Points, in no order, along strands that fork, close into loops and pass close to each other.
In the rows, 128 means zero.
Points whose rows are less than 85.2 apart are linked; no others are. Some points are linked to none.
J_818: [144 189 142 146 188 183 122  99 169 119 163  53  57 157 131  86 163  81
 161 103  82 163 150 121 120]
J_87: [110 188 104  97 132 136 105 117 132 162 132 150 121 143 162  82 189 112
 137 107 118 145 116 130 126]
J_122: [170 130 137 166 110 128 138 112 153 125  66 129 119 193 128 164 114 164
 140 123 127 127 117  64  92]
J_203: [116  74  96  74 124  98  92 155  92  89 113 180  98 117 122 143  84 120
 138 172 153  95  84  69 104]
J_266: [149 122 204 134 114 165 174 162 141 162 179  77 114  91  92 184  99 132
 104 179 157 110 126 159 169]
J_510: [101  61 126 109  87  90 103 178  91  69 126 181 124 119  84 143  80 106
 136 170 151 113  86 100 130]
J_323: [180 151 172 123 143 149 180 171 120 201 174  82  98 106 141 168 108 176
  97 144 140 122 132 125 179]
J_343: [ 77  36 101 130  94  92 124 161  92  81 130 174 140 150 115 147  98 139
 135 142 141 137 123 108 121]
J_969: [183 199 135 135 124 128 120 129 154 167  80 134 116 167 135 123 151 136
 141 126 128 117 108 100 119]
J_78: [ 83 102 122 111 136 116  85  88 123 124 138 161 141 101 144 131 152  96
 108 148 137 103 105 168 131]
J_555: [106 129 119  82 125 116  70 113 107 119 131 184 109  85 125 119 127  99
 116 164 150  77  84 131 117]
J_139: [141 136 101 129 132 115 178 159 119 124 146  96 143 116 149 146 113 118
 127 158 145 147 171  99 161]
J_108: [186 205 142 121 117 130 119 126 126 165  84 150 122 125 130 113 144 133
 130 126 146 102 103 115 118]
J_54: [136 185  86 111 164 118 138 148 124 153 127 119 127 148 167  81 165 136
 149 103 107 181 170  91 142]
J_842: [ 72  68  92 179  91  95 102 132 125  97 181  95 133 110  92 119  61 137
 149 103 109 172 130 190 122]
J_507: [121 126  99 115 116 118 109 106 116 131  95 158 148 134 130 150 134 122
 128 128 140 113 123 115  99]
J_66: [115 176 142 112 122 145 114 112 127 147 139 154 138  83 144  88 153  96
 109 157 156  94 113 165 138]
J_275: [103  53  90  64 129 108 111 133 103 100 105 184  93 123 118 158  94 132
 135 133 132  94  80  82  83]
J_376: [137 139 196 106 106 186 145 165 140 183 183 144  97  47 110 132 110 113
  99 158 164 110 141 187 156]
J_447: [185 182 153 111 121 115 134 168  97 160  87 168 115  72 123 105 106 162
 118 143 169  91 124 112 127]
J_299: [168 191 176 158 114 144 112  98 170 146  86 117 102 140 112 141 150 118
 130 155 135  75  85 125 114]
J_331: [148 129 121  82 159 195 106  80 170  98 153 130 134 153 110 137 170 145
 132  64  38 165 129 124  94]
J_753: [177 164 112 146 163  89 181 156 137 159 122 103 137 137 173 105 114 158
 107 131 146 156 169  94 154]
J_290: [147 125 179 173 135 120 179 147 138 127 142  57 128 131  93 186  99 130
 107 162 153 104 125 143 170]
J_883: [148 189 105 127 164 182 125 136 170 143 126  90  91 188 131 101 159 135
 173  98  67 187 156  85 130]
J_684: [113 120 157 146 113 137 107  80 146 135 129 147 148  75 122 105 149  85
 116 160 153 105  92 172 119]
J_24: [121  66 103 120 135 115 122  90 122 126 104 166 146 144 124 169 117 145
 109  58 112 124 119 133  78]
J_978: [ 96  73 125  81 142 156 126  56 152  94 167 131 124  94 141 121 164 159
 118  59  49 146 118 158 100]
J_491: [ 80 145  90  86  99 145 151 141 115 118 157 123 130 115 153 133 163 114
 155 178 127 139 152 104 144]
J_688: [164 150 105 137 159  77 182 172 150 151 120 114 134 119 191  85 124 168
  90 126 153 173 176 104 151]
J_380: [104 152 115 124 120 141 126 104 130 138 133 118 150 122 135 127 157 107
 132 143 133 120 148 135 133]
J_760: [103 163 105  80  75 139 160 159 109 128 151 126 116  89 134 121 163 114
 158 193 134 119 128 112 143]
J_911: [112  90 124  96 126  92 104 189 100  95 125 195 132 145 119 122  76 123
  93 186 155 117 132 106 182]
J_159: [132 171 164 102 126 152 132 144 122 168 160 162 123  65 131 101 135 112
 100 153 164  92 130 181 164]
J_38: [120 125  86  86 117  87 128 159 110 118 106 182 106 127 166 107 119 156
 108 181 159 131 132  78 129]
J_843: [105  79 147 165  91  75 115 186 134  75 178  95 155 113  78 119  69  96
 139 126 126 165 131 197 170]
J_9: [117  94 135 114 117  99  84 136 105 100 118 170 135  69  81 149  91  98
 132 151 160  83  65 132  91]
J_147: [113  57  98 133 141  97 116 107 103 111  99 180 148 157 121 168 107 135
 104  87 149 125 114 114  91]
J_670: [148 155 122 102 133 103  90 142  95 141 108 195 131  98 124 120 120 122
  99 150 168  89 105 126 135]
J_614: [176 166  85 142 189  93 159 139 126 143 116 101 119 148 171  95 121 131
 118 106 135 167 194  81 136]
J_278: [112 100 168 114 103 173 118  42 168 115 116 134  97  85 138 107 175 113
 169 133 105 130  76 133  68]
J_886: [173 177 151 118 160 157 169 160 111 199 189  87 111  91 157 108 152 144
 108 108 134 122 130 154 176]
J_774: [108 110 143 155 106 124 118 111 136 122 125 117 163  93 108 131 131 101
 124 153 148 109 111 177 136]
J_462: [143  85 193 162 104 114 152 192 130  97 165  90 159 126  60 148  68 117
 119 131 160 148 133 191 178]
J_650: [146 190 135 107 104 148 172 148 129 165 143 109 126 103 133 121 161 127
 137 160 137 114 127 121 154]
J_637: [130 164 105  80 117 159 110 116 141 143 103 152 115 165 128 122 172 143
 153 103  90 166 125  91  87]
J_12: [159 215 126 128 159 126 121 125 140 183 128 126 141 139 161  85 168 113
 119  94 127 122 135 144 153]
J_236: [ 75  81 100 111  76 127 141 154 106  84 142 132 142 117 127 151 124 119
 157 178 119 137 147 106 128]
J_780: [157 179 135 149 149 129 137 118 136 164 130 117 152 124 137 125 132 111
 104 131 146 108 151 145 160]
J_833: [ 82 128  80  93 105 136 137 127 108 114 132 132 133 139 150 136 149 138
 152 161 118 147 164  93 126]
J_630: [116  91 111 128 132  91  96 136  93 112 104 184 156 136 108 153 101 113
  99 133 166 111 110 133 129]
J_372: [112 110 162 111 139 111  79 171 106 112 129 194 152 109  86 131  92  98
  71 155 167 101 135 180 175]
J_264: [ 65  30  99 148  89  90 108 159  98  73 155 157 148 159 108 145  76 137
 135 109 129 155 122 137 136]
J_15: [171 143 187 132 130 164 169 170 128 194 173  84  96 102 113 188  96 165
  97 166 160 112 134 137 173]
J_590: [132 185 137  78 140 148 159 171 107 175 175 129 111  83 168  84 162 129
 105 122 144 108 131 168 182]
J_334: [179 209 149 150 171 137 148 136 155 175 142  77 106 160 155 120 162 130
 139 107 120 133 131 122 169]
J_651: [116 183 140 127 123 169 138  93 167 146 148  79 124 127 154 104 172  88
 152 140 114 134 130 135 129]
J_16: [ 92  63 104  89 118  95  95 172  94  89 126 175 122 167 126 129  92 105
 109 190 127 115 123 104 172]
J_658: [144 201 115  98 120 124 120 157 115 176  93 161 110 133 149  58 194 142
 153 101 114 141  93 111 137]
J_450: [150 131 143 162 108 152 144 107 159 107  80 100 112 193 130 172 132 166
 154 126  97 124 130  76  96]
J_151: [123 116  92  94 102  70 139 180 126  97 101 179  91 120 163  79  92 167
 102 193 168 126 122  59 118]
J_795: [146 132 110 153 183 145  92  79 142 118 120 112 151 165 134 135 136 116
 135  73  88 136 163 126  97]
J_457: [145 111 133 159 107  97 142 149 106 124  91 161 164 133 104 144  92 132
 106 154 177 119 124 108 120]
J_552: [134 117 171  80 143 115  77 199  95 112 124 208 106 110  91 116  57 114
  87 173 155  91 128 139 182]
J_464: [152 201 116 138 170 157 137 117 147 136 161  54  88 151 138 102 161  86
 159 104  96 154 158 112 135]
J_414: [135 109  97 114 163 158 125  92 123  84 135 113 141 159 131 137 131 146
 137  72  61 163 181  93  94]
J_362: [ 86 125 128 114 137 141  92  74 144 129 142 153 137 106 159 100 169  90
 124 133 127 122 113 155 112]
J_731: [ 98 145 111 117 128 149 107  87 139 132 134 126 146 124 146 115 171 101
 139 117 118 127 139 137 112]
J_519: [115  56 105 140  98 105 147 136 115  91 100 168 146 154 119 147  94 149
 128 131 168 142 127  74  83]
J_452: [ 87  49  86 154 146  99 141 143  94  65 146 135 146 151 147 129  86 138
 130 128 133 161 186  88 120]
J_638: [125  94 128 113 113 145 109  71 149 128 112 137 134 131 120 152 148 134
 132  88  95 121 107 135  70]
J_745: [115  53  99  90 110 104 126 122 102  94 100 184 104 127 115 163 103 147
 137 112 140 114  96  82  65]
J_184: [131  93 166 161  96  99 112 169 119 105 124 144 171 111  60 138  82 109
 106 150 171 121 103 187 139]
J_824: [ 89  50 126 123  64 109 101 114 127 101 128 142  99  61  88 139 106 120
 166 143 121 121  58 148  72]
J_7: [137  79 126 169 112 137 139  97 130 115 100 112 145 181 116 168 104 171
 135  80 102 129 134 106  90]
J_240: [150 103 195 136 104 138 145 186 124 125 134 138 150 104  55 161  76 118
 110 154 174 124 145 176 153]
J_347: [131 127 215 128 124 175 140 141 154 161 159 143 113  49 102 121 116  96
  98 165 171 114 133 211 159]
J_514: [137 146 149 168 126 128 160 115 153 123 106  67 113 176 126 177 124 128
 149 145 116 116 136 108 138]
J_971: [ 77 135 119 116 154 159 128  84 129  97 192  84 114  84 173  70 167  70
 161 140 113 149 155 143 124]
J_186: [139 150 114 125 123 112 112 125 108 141  99 166 149 128 136 137 133 116
 112 141 158 107 125 125 120]
J_973: [ 79 126  83  67 160 147 108 105 101  98 147 138 131 157 163 124 150 139
 148 113  87 156 169  94 112]
J_754: [104  65 150 102 115 157 117  42 167 121 130 146 105  95 133 126 169 148
 135  92  80 143  91 161  85]
J_394: [ 69  46  79  94 120 123 115 119  88  80 142 154 123 149 137 156 117 154
 132 121  94 136 141 113 119]
J_141: [104 105  80 134 160 100 137 145  98  96 145 127 154 133 151 135 109 105
 124 147 135 144 193  98 146]
J_101: [ 97  89 113  60 141 160 118  71 141  98 149 140 129 121 128 140 168 155
 115  73  55 138 122 135  94]
J_772: [136 115 206 127 107 152 116 167 137 121 139 145 132  64  58 141  86 102
 101 168 173 109 131 189 148]
J_810: [120 153  84  82 115 103 133 159 106 134 105 165 111 131 162 104 147 151
 133 164 140 138 136  85 139]
J_702: [128 117 137 186 123 131 150 111 136 121 103  71 144 167 112 163 115 130
 140 133 126 109 131 125 134]
J_640: [ 94  69 101 186 119 103 114 130 107 102 152  93 151 122  97 131  82 116
 145 102 115 145 142 173 125]
J_557: [135 166 148 145 181 191 101  74 183 113 149  71  96 157 140  94 168  95
 156  94  74 157 147 133 109]
J_875: [123 191 127  91  73 153 156 146 115 151 147 128 115  80 139 107 162 113
 147 176 143 107 112 127 139]
J_743: [133 110 132  92  93  87 174 217 131 112 130 170 100  91 156  98  86 165
  81 191 168 137 156  84 161]
J_17: [119 106 137 188 110 125 152 124 133 115 139  62 152 135 103 161 102 114
 143 146 126 115 137 146 140]
J_121: [134 172  96  82 121  95 120 160 104 150  86 173 101 124 166  80 158 161
 136 142 135 140 120  86 135]
J_903: [135 144 118  85 165 184  94  89 165 128 144 145 132 157 127 123 170 133
 135  71  61 172 133 124  99]
J_534: [ 90 183 146 102 101 165 130  92 145 137 146 137 117  97 171  74 185  88
 141 158 141 129  97 152 123]
J_412: [196 195 150 116 133 112 146 171 110 186  83 155 122 113 149  80 158 170
 121 106 140 118 118 123 154]
J_511: [166 147 136 152  99 125 148 120 134 134  77 134 136 160 125 152 110 140
 136 144 150 111 115  81 104]
J_899: [141 130 107 165 178 121 111  96 122 119 123 103 155 165 131 133 118 108
 129  84 109 133 177 123 104]
J_906: [204 196 149 132 130 109 163 166 137 187  76 126 109 135 148  91 159 171
 128 124 130 128 107 115 157]
J_198: [109  70  94 125 137  84 109 135  96 111 103 195 147 153 129 147 101 125
  92 134 165 120 124 103 118]
J_218: [175 203 160  96 101 145 177 178 113 183 116 112  92  98 136  80 181 158
 148 128 129 112  91 122 152]
J_784: [164 133 168 173 140 118 184 153 138 139 120  88 137 149 108 176  87 142
  99 158 170 116 138 113 164]
J_94: [129  54 117 147  94  99 125 112 108 117  97 159 129 129  75 167  82 139
 131  85 148 111  73 125  69]
J_366: [151 127 117 175 177 114 135 108 123 125 122  93 158 150 123 141 111  98
 122 108 133 126 170 131 134]
J_98: [122  53 110 123  95 117 139 110 106 112  94 165 117 130  89 171  97 155
 137  88 128 114  91 108  55]
J_474: [186 158 143 171 141  99 180 142 158 153  79 113 124 173 154 135 101 166
  98 145 164 120 140  83 141]
J_697: [ 74  70 110 172  79  76 104 162 127  83 186  91 133 111  86 115  63 115
 157 112 116 179 130 196 154]
J_730: [104  95 128 122 134  94  95 156 101  97 128 183 159 125  95 142  99 101
  89 154 158 100 123 152 156]
J_164: [193 203 146 147 138 124 142 160 160 175  77 110  96 180 148 115 157 154
 135 124 117 132 113  99 154]
J_879: [175 198 145 119 117 120 122 142 111 160  89 158 122  92 122 117 123 139
 126 140 159  86 107 117 112]
J_854: [137 134 172 140 102 168 108  54 175 129 108 123 102 112 129 117 167 112
 160 139 110 108  70 131  77]
J_974: [133 168 159  86 115 170 168 182 100 190 186 131  98  67 164  95 156 141
 106 120 139 109 122 171 170]
J_937: [140 172 103  66 120 175  98 126 151 149 105 175  93 157 125 105 178 142
 149  84  81 175  97  92  85]
J_401: [132 149 113 138 126 137 166 135 127 137 147  69 139 121 134 148 134 106
 148 160 131 128 156 115 150]
J_895: [135 209 111 114 146 130 132 141 122 168 132 132 136 130 170  74 171 124
 129 104 128 136 131 138 157]
J_387: [119 111 164  85 144 114  57 172  95 115 128 199 120 110  83 118  82 100
  82 166 155  85 118 162 181]
J_756: [134 114 141 181 102 122 148 110 125 123  91 110 149 160 104 165 107 135
 133 142 150 108 118 116 109]
J_940: [148 158 148 175 165 149 109 103 178 112 112  76 102 194 134 163 143 122
 151 104  91 116 139 117 120]
J_40: [147 123 122 125 114 153 115  99 146 129  88 143 137 166 123 164 140 142
 141 100  94 133 117 101  79]
J_145: [157 179 125 152 152 123 130 108 139 162 109 117 151 154 140 134 135 119
 119 119 133 114 150 125 143]
J_6: [125  74 122 193 121 111 135  99 120 112 115 109 159 174 111 161  88 156
 129  89 127 130 137 120 108]
J_922: [103  68 142 157 138 127 100  51 150 140 127 142 140  89 139 111 146 117
 131 114 118 135 100 179 106]
J_68: [151 133 122 170 169 117 143 118 115 120 146  69 151 133 116 139 108  86
 119 128 144 116 166 139 151]
J_925: [146 119 127 140 173 164  91  71 159 113 135 103 138 157 128 131 145 127
 135  63  60 147 150 134  89]
J_599: [138 134 168 171 151 131 138 109 139 137 145  99 158 110 106 146 111 107
  93 146 160 101 137 180 158]
J_191: [144 167 110 129 163 172 119 107 142 115 131  90 117 171 137 115 147 126
 159  95  67 172 178  93 112]
J_770: [ 82 107 109 107 117 122  99 124 109 112 140 153 140 111 126 136 141  97
 120 159 131 106 122 147 139]
J_681: [ 97 179 130  94 140 144 117 124 122 146 160 154 125  94 173  74 167  96
 112 140 151 101 120 164 160]
J_47: [163 143 160 144 117 125 118 147 110 133  97 164 151  96  77 141  82 124
  97 156 181  88 122 139 129]
J_858: [120 108  91  83 117  90 105 151  96 102 105 189 107 118 139 130 105 133
 124 177 158 108 105  75 113]
J_931: [139  94 195 140 102 113 112 191 117  96 129 151 164 111  53 144  73 109
 100 139 175 130 129 200 155]
J_595: [117 178 118  88 160 144 151 159 105 162 200 119 116  78 168  77 162 109
 109 112 141 118 144 164 188]
J_222: [138  96 137 200 142  94 127 133 108 116 119 113 187 152  86 149  77 118
 109 110 172 120 137 156 142]
J_419: [141 138 102 109 172 169 110  92 125  85 148 103 131 156 126 119 148 132
 152  77  55 170 182  97  91]
J_991: [152  89 198 148 106 131 170 195 129 114 158  93 154 123  61 170  68 116
 112 156 165 142 136 171 172]
J_466: [127  80  92 194 155  91 139 127  90  91 138  99 158 145 110 134  84 110
 133  93 138 143 180 121 121]
J_360: [136  97 110 150 134 147 134 101 127  99 120 104 147 175 130 160 113 159
 136  86  82 149 164  99  99]
J_402: [122 104 133 169 119 113 168 152 121 112 148  81 163 128 100 161  94 108
 130 161 148 128 146 134 156]
J_986: [133 166  85 110 153  89 132 153 129 152  98 145 130 148 180  81 154 160
 122 119 128 169 163  91 140]
J_133: [108  52  87 183 149  91 143 145  94  75 143 120 151 153 119 119  81 123
 130  98 143 160 187  95 119]
J_315: [180 173 114 146 130 104 166 150 168 156  78 113 119 172 170  95 136 176
 127 135 130 158 141  77 128]
J_128: [ 84  42  96 136  84 100 118 113 119 111 150 152 123 133  92 155  72 164
 127  70 120 147  94 178 104]
J_3: [ 92 101  82 137 150 116 124 123  96  97 146 114 155 129 139 136 117 103
 136 125 114 139 180 124 130]
J_787: [ 71  37  90  89 120 114  85 144  98  86 145 160 120 168 123 140  99 112
 123 177 111 114 116 111 163]
J_404: [129 198 109  89 124 158  97 141 140 174 104 170  93 150 137  71 189 134
 152  82  94 159  86 105 106]
J_336: [ 86 155 137  94  79 162 126 102 129 123 151 135 118  77 149  98 174  89
 148 180 137 110  99 139 113]
J_592: [ 93  83 155 160 134 129 108  55 150 128 129 144 141  78 142  98 154 101
 129 147 139 131  95 179 119]
J_881: [182 175 146  98 145 112 152 175  90 183  99 165 116  90 149  81 157 170
 112 107 147 106 129 143 157]
J_721: [163 217 147 102 100 152 170 155 130 181 126 101 101 114 147  92 186 138
 155 142 125 126 101 117 146]
J_870: [136 181 134 140 178 179  86  83 184 142 137 112 121 163 151  93 178  94
 156  93  98 154 131 140 107]
J_486: [113 103 136 143 145 142  92  59 153 135 122 132 148 122 138 136 154 112
 126  86 100 128 118 162  92]
J_921: [193 195 172 138 174 137 163 159 133 192 170  63  81 129 154 146 145 162
 109 112 128 124 120 129 187]
J_373: [123 100 128 151  74 146 164 111 120 107  92 103 135 155 116 168 114 157
 164 146 113 133 131  82  87]
J_105: [156 189 168 143 134 140 121 100 156 169 122 124 139 116 132 114 150 112
 112 135 155  86 117 159 145]
J_597: [104  87 118 155  99 108 145 163 108 100 144 110 175 125 104 155 101 117
 135 157 140 134 144 139 150]
J_409: [ 94  58 106 131 112 122 120  81 136 110 147 122 135 113 117 155 105 169
 130  68  79 136 125 161  93]
J_361: [ 86  84 107 129  63 139 168 135 110  94 123 110 147 137 123 159 119 144
 168 158 113 141 145  89 102]
J_428: [106 122  92 103 141 124 101  98 115 126 108 165 147 146 144 152 146 125
 121 104 121 131 141 115 106]
J_190: [156 165  93 127 186 142  86  95 148 141 121 135 145 174 146 120 152 115
 133  75 100 158 168 112 107]
J_161: [ 96  79  80 144 140 113 161 132 121  76 136 124 142 152 159 120 101 148
 131 139 133 171 201  62 102]
J_247: [145 160  90 114 153  83 158 169 155 146 103 122 128 145 190  64 146 177
 113 119 127 184 169  84 134]
J_584: [100 102 109 159 122 134 121  93 128 115 132  88 153 122 120 140 131 116
 142 120 107 120 141 150 112]
J_616: [142 201 142 137 150 155 152 115 160 160 155  62 102 145 153 115 165 103
 149 127 117 134 138 124 155]
J_848: [166 178 170 105 155 164 173 179  99 215 169 102 114  93 163  85 182 159
 115  82 123 126 103 158 173]
J_471: [ 69  42  95 145  77  87  96 147 111  91 158 153 140 146  89 146  70 143
 131  91 128 154 103 169 126]
J_691: [159 115 144 148 121 101 120 160  99 119  89 189 162 115  82 145  71 131
  98 153 199 109 115 117 123]
J_293: [ 63  48  96  89 175 114  77  74 118 114 149 149 118 123 144 132 138 118
 111 103 103 115 113 171 121]
J_834: [ 95  72 137 157  78 128 116  75 144 121 119 111 135  92 108 136 123 127
 145 136 107 124  96 174 100]
J_201: [136 153 156 183 149 132 134 116 167 111 109  70 103 195 133 182 140 132
 153 118 101 114 130 106 130]
J_426: [175 178 148 147 155 127 176 139 134 170 143  77 122 131 139 159 117 137
 110 145 142 119 144 120 177]
J_703: [182 216 138 153 178 136 128 136 155 186 134  95 112 155 154  98 157 122
 123  88 121 123 128 143 173]
J_199: [ 92  50 100 109 123 115 121  89 125 112 130 153 136 124 116 161 113 162
 115  53  94 132 111 155  93]
J_104: [156 160 104 127 127  93 175 162 175 148  83 112 123 154 180  78 138 176
 115 137 136 174 155  78 122]
J_713: [149 156 159 118 131 131  98 149 102 139 108 186 142  75  96 132  97 113
  94 153 182  81 125 147 133]
J_488: [107 155 106  74 123 128  85 115 103 135 121 177 109 112 149 107 155 114
 123 150 140  97  98 121 124]
J_892: [125 137 164 147 129 146 136 117 140 135 145 118 158  86 114 123 124 100
 106 160 157 102 127 180 156]
J_701: [141 179 151 149 161 169 114 113 189 116 126  79  91 187 136 139 166 120
 160 117  85 144 136 112 126]
J_908: [179 152 164 181 147 104 192 150 152 139 105  95 123 166 134 167  99 158
  98 154 170 114 141  87 162]
J_573: [120  79 146 181  94  89 149 195 121  81 173  84 157 137  66 135  60 114
 140 123 149 167 133 179 170]
J_790: [103  54 108 146  81  89 109 118 114 118 116 150 135 119  82 156  87 142
 125  96 145 126  73 170  90]
J_62: [137  85 120 149 101  99 139 130 106 111  91 165 156 148 109 148  99 142
 120 135 173 124 112  95  88]
J_894: [ 93  81 144 163  79 116 109 113 139 113 136 116 153  86  98 130 121 105
 132 158 129 127  95 190 129]
J_850: [ 95 119 110 148 109 145 152 110 131 117 147  64 142 125 126 137 140 116
 159 143 104 129 159 126 126]
J_158: [ 92  95  78 110 145 124 152 128 109  79 135 116 136 145 166 126 119 156
 146 140 107 177 201  66 111]
J_708: [144 111 200 156 122 144 175 159 146 136 160  63 120 109  76 183  92 130
 104 176 160 104 120 167 173]
J_50: [182 175 122 149 154 110 174 149 142 165 123  83 131 145 158 128 128 143
 118 136 136 145 160 104 167]
J_735: [169 171  82 139 199 100 127 127 122 132 118 113 119 169 161  97 130 120
 135  89 113 177 193  93 120]
J_838: [180 190 178 100 133 156 190 188 116 199 136  95 103 114 148  89 187 168
 131  96 120 126  87 138 163]
J_41: [105  63 135 117 125 149 131  44 163 116 147 135 119  87 130 128 145 176
 131  73  60 153 108 176 100]
J_569: [113 201 153 115  93 173 148 101 158 157 142 109 111 119 152  87 180 100
 150 147 125 126 103 136 124]
J_415: [143 162 102 108 177 168  75  97 161 143 128 149 132 171 134 115 162 128
 135  64  81 171 141 123 101]
J_669: [116 195 121 119 155 165  93  95 170 156 141 139 122 148 160  74 188 100
 138  85 106 154 121 136 114]
J_252: [113  79 133 126  92 108 102 113 116 107 111 148 126  67  84 155  97 112
 157 132 141  99  61 138  70]
J_778: [ 76 101 135  99  65 141 115 132 125  91 145 140 119  60 114 119 140  93
 157 197 122 103  93 141 116]
J_316: [ 88  65  96 165 122  95 105 137  99 103 140 127 166 129 103 143  90 118
 119 106 131 137 130 160 126]
J_375: [154 200 136 151 159 156 134 142 182 135 111  71  78 204 139 149 158 134
 167 123  91 150 146  92 148]
J_187: [ 87  76 108 152 120 131 109  77 131 111 140  95 141 117 123 142 111 144
 144  93  79 142 139 162 102]
J_750: [135 139 106 101 110 153 126 107 136 133  96 143 137 164 139 144 149 149
 145 118  94 148 145  86  86]
J_554: [ 76 131 130  93  75 150 122 122 127 108 152 145 121  77 139 112 153  85
 149 193 126 103 108 141 123]
J_194: [ 95 103  81  81 159 131 127 116 108  80 136 141 132 160 164 124 133 168
 136 105  92 179 193  72 107]
J_885: [ 98 106 102  46 152 152 104  88 124 106 131 158 125 144 138 151 166 148
 122  87  82 141 131 114  97]
J_21: [ 75  70 121 111  59 121 106 126 112  89 140 144 116  81  99 147 126 104
 159 175 120 109  86 143  99]
J_813: [ 97  84 156 137 103 162 122  40 167 131 119 131 117  95 147 109 170 127
 158 122  91 139  87 156  79]
J_20: [154 193 109  93 111 102 127 159 112 162  82 162 108 127 154  76 173 158
 148 126 127 145  99  95 123]
J_396: [110 187 104  82 128 125 100 122 114 156 116 165 123 126 156  92 180 118
 129 124 133 115 110 128 129]
J_972: [ 75  77 102 140  83 110 132 162 112  86 148 119 156 120 110 148 105 104
 145 162 121 136 138 135 142]
J_79: [105  71 129 165  94  90 107 147 111  95 131 143 168 125  80 145  89 113
 118 128 153 131 101 180 134]
J_363: [201 184 149 119 189 140 166 163 102 200 192  61  90 103 164  90 159 146
 116  80 116 145 121 141 172]
J_63: [156 128 164 141 111 148  99  66 167 141  88 126 103 116 109 145 146 108
 156 125 118  91  67 123  67]
J_949: [ 72 115  84  69 124 135 117 118 101 108 131 146 128 151 157 140 159 134
 150 145 102 143 152  94 115]
J_134: [154 190 118 137 150 147 153 143 163 147 127  65  82 180 145 121 156 134
 168 126  94 172 158  83 148]
J_522: [132  92 139  97 144  87  86 191  91 100 109 210 125 133 104 122  66 123
  81 177 174 107 125 117 174]
J_593: [120 110 134  90 137 100  63 139 100 101 126 183 123  79  95 130  92  96
 112 161 165  78  69 137 118]
J_506: [127 126 209 125 122 156 115 141 141 140 147 159 121  46  82 109 110  96
 102 170 169 103 129 204 153]
J_839: [149 146 145 169 162 124 150 121 132 137 159  67 148 105 113 145 106  94
 108 139 149 104 154 160 163]
J_213: [122 114  90 123 150  92 169 179 117 107 155 129 142 120 159 121  96 120
 108 165 153 152 182  95 165]
J_918: [ 84 177 125  93 160 149 124 130 123 137 194 135 115  86 183  66 160  88
 100 136 150 111 134 179 184]
J_530: [100 110  87  70 142 139  98  94 121 126 113 174 126 151 145 150 153 140
 120  97 101 136 130 109  89]
J_807: [149 104 162 188 135 108 141 153 117 117 116 113 182 143  74 153  81 128
  98 131 180 119 131 166 160]
J_532: [126  97 163 182  87 119 117  84 148 132  91  97 115 124  91 154 111 130
 140 132 124  91  73 150  86]
J_789: [178 177 178 142 161 133 171 153 139 175 152  67  95 130 140 178 124 157
  99 141 143 111 136 119 182]
J_258: [133 167 183  98 116 186 154 154 130 179 185 139  97  51 142 102 141 114
 102 146 156 102 121 181 163]
J_100: [113  84 142 164  77 126 116  88 133 120 109 117 131 115 103 152 115 138
 145 121 115 112  88 151  79]
J_987: [148 126 164 174 105 130 106  82 153 126  79 110 118 138  98 160 130 124
 143 123 127  85  72 131  82]
J_53: [ 97 140 113 114 124 125 130 129 126 121 151 128 152 109 135 130 144  97
 124 164 137 114 146 143 158]
J_636: [148  96 133 110 158 171 115  72 165  93 150 107 136 140 117 133 155 160
 131  50  34 143 126 146  91]
J_736: [ 91  30  95 128  97 105 141 133 103  83 119 177 131 156 126 147 101 164
 124 118 143 145 129  83  91]
J_945: [143 184  74 110 187 127 122 128 114 136 133 115 110 150 157  82 155 114
 150  88  94 177 191  94 129]
J_169: [ 69  71  75 113 144 118 108 124  85  86 150 138 142 146 143 148 119 126
 137 125 101 138 164 117 128]
J_310: [203 191 159 132 193 130 165 160 116 190 184  51  81 122 157 118 150 153
 114  95 116 144 117 125 183]
J_564: [187 175 147 106 141 108 138 185  88 160  80 184 107  68 138  84 116 178
 108 126 156  92 125 124 135]
J_223: [126  84 126 215 152  96 128 112 115 121 116  97 166 174 104 151  78 138
 123  89 147 123 138 138 123]
J_596: [ 57  27  82  85 111 123 108 148  94  77 137 167 107 167 131 145 102 142
 129 158 101 126 120  99 135]
J_364: [123 125 140 148  87 161 147 102 144 106 100  92 118 181 116 172 139 164
 161 131  80 126 131  88  95]
J_649: [156 183 114 138 159 142 103 107 148 158 109 124 144 173 144 116 150 115
 138  92 117 140 144 113 123]
J_287: [150 159 173 178 111 132 121 104 164 123  82  95 108 161 114 175 142 128
 140 142 120  83  97 122 112]
J_626: [179 160 131 165 125 101 162 137 167 142  72 126 127 180 159 121 116 163
 116 139 153 138 140  69 117]
J_126: [173 200 169 146 132 151 108  93 176 170 105 125 114 136 139 110 160 106
 128 131 136  94  93 141 125]

How many points has the smallest loop of links through each point below? Write 0 if it is on no loop.
J_240 -> 12
J_50 -> 17
J_258 -> 8
J_373 -> 13
J_839 -> 21

A piece is all that can be reached along the links. How many separate loops has the piece of each point below (a circle has one, a figure eight two, a Y none), and how many tips (points with one link)?
J_394 -> loops 1, tips 0
J_252 -> loops 2, tips 0
J_164 -> loops 1, tips 0
J_760 -> loops 2, tips 1

A fork is a point with three links, a tip a point with one. Leave the first point through the second and follow the links. Name the first fork or tip that comes.
J_316 / J_640 -> J_240
J_708 / J_290 -> J_247
J_892 / J_599 -> J_795
J_637 / J_937 -> J_38
J_191 / J_419 -> J_807
J_554 / J_336 -> J_616
J_159 / J_66 -> J_258
J_361 / J_236 -> J_702
J_247 / J_986 -> J_753

Name the points in between on the shortest way along the links from the first point to the second, in order.
J_638 / J_278 -> J_486, J_922, J_592, J_684, J_774, J_894, J_834, J_100, J_532, J_987, J_63, J_854
J_813 / J_780 -> J_278, J_854, J_63, J_987, J_287, J_299, J_126, J_105
J_184 / J_376 -> J_931, J_240, J_772, J_506, J_347
J_139 / J_147 -> J_401, J_850, J_584, J_187, J_409, J_199, J_24
J_911 / J_3 -> J_16, J_787, J_596, J_394, J_169
J_404 / J_94 -> J_658, J_20, J_121, J_810, J_38, J_858, J_203, J_275, J_745, J_98
